Each row is a point on a landscape with many valleys, with its height.
From any point a ball rolls to the lowest of the 4 points nearest to it. It stops when none of these is lower. Distance is the straight distance between rows; heights are no part of it.
J161: [  4 -15   5 -14 -18   7   7 -10  -1]  (h 521)
J290: [-7 19 -5  6 12  4 -6  4 10]  (h 387)
J815: [ 19  -9  17  -8 -11  -9  15 -12   9]  (h 193)
J441: [-13   1 -15   7  17  -6  -5  13 -23]  (h 479)
J177: [-5  6 16  2 -3 -3 -6 -2 15]  (h 233)
J762: [ 9 17 21  8  8 -8  1 -4 16]  (h 319)
J324: [ 11  -9  -7 -16   1  12  34  -7  -1]  (h 661)
J634: [ -3   7 -16   0   8   5  -6   8   3]  (h 63)
J247: [ -2 -13  11 -10 -17   4  -9  -4   1]  (h 243)
J644: [ 22  -2  23  -1  -3 -13   3 -11  14]  (h 339)
J202: [ -5   1 -15   1  11  -3  -8  11 -12]  (h 494)
J488: [  2 -18 -18  -6  -4   2   9   4 -32]  (h 686)
J556: [ 24  21 -11  10  13   1  16  16  10]  (h 196)
J780: [  2  17 -17   5  12   6   2  15   8]  (h 269)
J621: [ -2 -14 -11  -4  -4   5  -5   4 -16]  (h 738)
J908: [ 16  -8   7 -11  -8   0  23 -13   5]  (h 282)
J493: [ -1 -17 -11  -8 -11   2  -1  -1 -19]  (h 763)
J570: [ 2  8 23  1  0 -6 -3 -4 16]  (h 228)
J823: [ -2 -18   0  -4 -11  -3   2   6 -36]  (h 482)
J491: [22 16 -2  7 11 -2 13  9 10]  (h 516)
J300: [  2 -17  -3 -10 -16   8   3  -8  -4]  (h 470)
J243: [-12 -10  12   1  -2  -6 -19   1 -21]  (h 204)
J465: [ -2  -7 -21   2   7  -4  -4  15 -20]  (h 598)
J816: [-10  13 -20  13  21  -2  -7   9  -7]  (h 349)
J722: [  3  -9  11  -8 -13   1  -2  -4   9]  (h 192)
J595: [ 2 -7 -8 -6 -9  5  3  2  1]  (h 289)
J474: [ 10 -15  13 -13 -15   2  21 -12   5]  (h 355)
J66: [  9  -4   8  -5 -10  -2   9   0  11]  (h 207)
J419: [  9   8 -13   0  -2   1  11  10  12]  (h 443)
J420: [-15   8 -13  11  20  -4  -9   6 -14]  (h 408)
J165: [ -1 -15   0  -8 -12   4  -8  -3  -6]  (h 322)
J551: [ -5 -18   4  -8 -14   0 -11  -1 -26]  (h 356)
J881: [ 19  12 -10   5   4   0  19  10  10]  (h 458)
J829: [  6 -10  20  -7 -18  -5   2  -9  13]  (h 242)
J162: [-19   8   2  12   9  -2 -16 -10  -4]  (h 195)
J331: [  5 -11  -7 -11 -11   9  17  -8   0]  (h 620)
J46: [-18   9  -5  11  13  -4 -14  -7  -8]  (h 295)
J65: [-6 20  2  9 10  2 -4  3 14]  (h 426)
J892: [ 7  1 -6 -5 -7  1 12  2  9]  (h 372)
J938: [  4 -13  14 -10 -21   3   3 -12   8]  (h 310)
J818: [ 9 17 11  7  9 -5  2  4 15]  (h 353)
J325: [-13  -7  15  -2  -3   0 -20 -10  -3]  (h 247)
J132: [  1   7 -23   3   8   6   0  14   3]  (h 54)
J457: [ -3 -19  14  -9 -17   1 -16  -7 -23]  (h 512)
J926: [17  9  8  3  3 -6  9  3 15]  (h 223)
J757: [ -9 -11   2  -2  -2  -2 -13   4 -17]  (h 173)
J453: [  2  -6 -20  -4  -3   5   2   4  -3]  (h 172)
J583: [-3  0 -8 -4 -2  3 -3  5  5]  (h 194)
J174: [ 15  -4 -11  -8   1   5  33  -4   1]  (h 560)
J467: [-22   8   6  13   6  -5 -17 -15  -5]  (h 139)
J481: [-12   5   9   3   3   1 -14  -4   6]  (h 181)
J937: [ -6   0   2  -2   0   1 -11   4   4]  (h 122)
J575: [-17  -3   8   3   4  -4 -17  -5 -14]  (h 217)
J638: [ -9  12 -16   9  17   2 -10   8   0]  (h 287)
J709: [20 -5  4 -4 -4 -5 21 -7  7]  (h 272)
J315: [ -3 -14 -11   0   3  -1  -2  12 -28]  (h 530)
J209: [  8 -11  -2 -13  -5   9  29  -9   1]  (h 688)
J191: [ 4 -1 12 -3 -8 -2  4  0 16]  (h 182)
J935: [-15  14  -3   8   9   1 -13  -3   4]  (h 345)
J867: [ -7  21 -21  13  18   4  -5  12   3]  (h 375)
J306: [-3 15 11  5  6 -2 -4  0 15]  (h 315)
J411: [-14   4  -8   9  13  -3 -10   4 -12]  (h 385)
J623: [-10  -8  -1   2   0  -4 -13   9 -22]  (h 126)
J427: [-15   6  -5   7  11  -2 -14   2  -6]  (h 314)
J685: [-8 20 20 11  6 -5 -4 -8 19]  (h 478)
J567: [-18  17   8  12   6  -2 -12 -11  12]  (h 469)
J529: [-6 21 12 12 12  0 -2 -3 17]  (h 396)
J987: [ -7 -13  -1   1  -2  -4 -10   7 -27]  (h 190)
J540: [16 21 19 15 17 -8 -2 -2 15]  (h 384)
J143: [14 -7 14 -6 -9 -5 13 -8  7]  (h 115)
J587: [11 16  1  7  5 -2  8  9 13]  (h 430)
J890: [ -5  -9  15  -6 -11   0  -6  -4  10]  (h 174)
J265: [  5 -12 -19 -10  -7  11  15  -5  -6]  (h 476)
J11: [ 10  -2 -18  -5  -4   7  23   3   4]  (h 454)
J664: [-20  -1  11   5   3  -4 -21 -11  -2]  (h 206)
J835: [ 10  20 -15   6  10   4   9  15  11]  (h 447)
J738: [-4  7 -1  3  3  2 -6  4  9]  (h 197)
J599: [-2 -4  7 -3 -7  3 -8  0  8]  (h 153)
J789: [ 9  5 12  0 -2 -7  6 -1 15]  (h 136)
J796: [ -2 -18   7  -9 -19   5  -7  -9  -7]  (h 410)
J79: [  1 -17 -19  -8  -6   7   6   0 -18]  (h 674)

Two balls start at each pair of points below. Name the first point that both come to, or write none.
J818 / J935 => none
J488 / J551 => J623
J427 / J411 => J162
J209 / J324 => J143
J457 / J575 => J623
J465 / J420 => J162
J867 / J638 => J132

Call two points neighbours if one is among the 4 nearest of the other. Go from one point of each pair to the other, from neighbour to neighbour, staying as low as possible. Name the highest point that can't be avoided.
J132 / J143 => J66
J789 / J556 => J587
J453 / J789 => J583
J467 / J623 => J575

Where does a ball stop that starts at each point below?
J892 => J143
J816 => J132
J247 => J937
J762 => J789
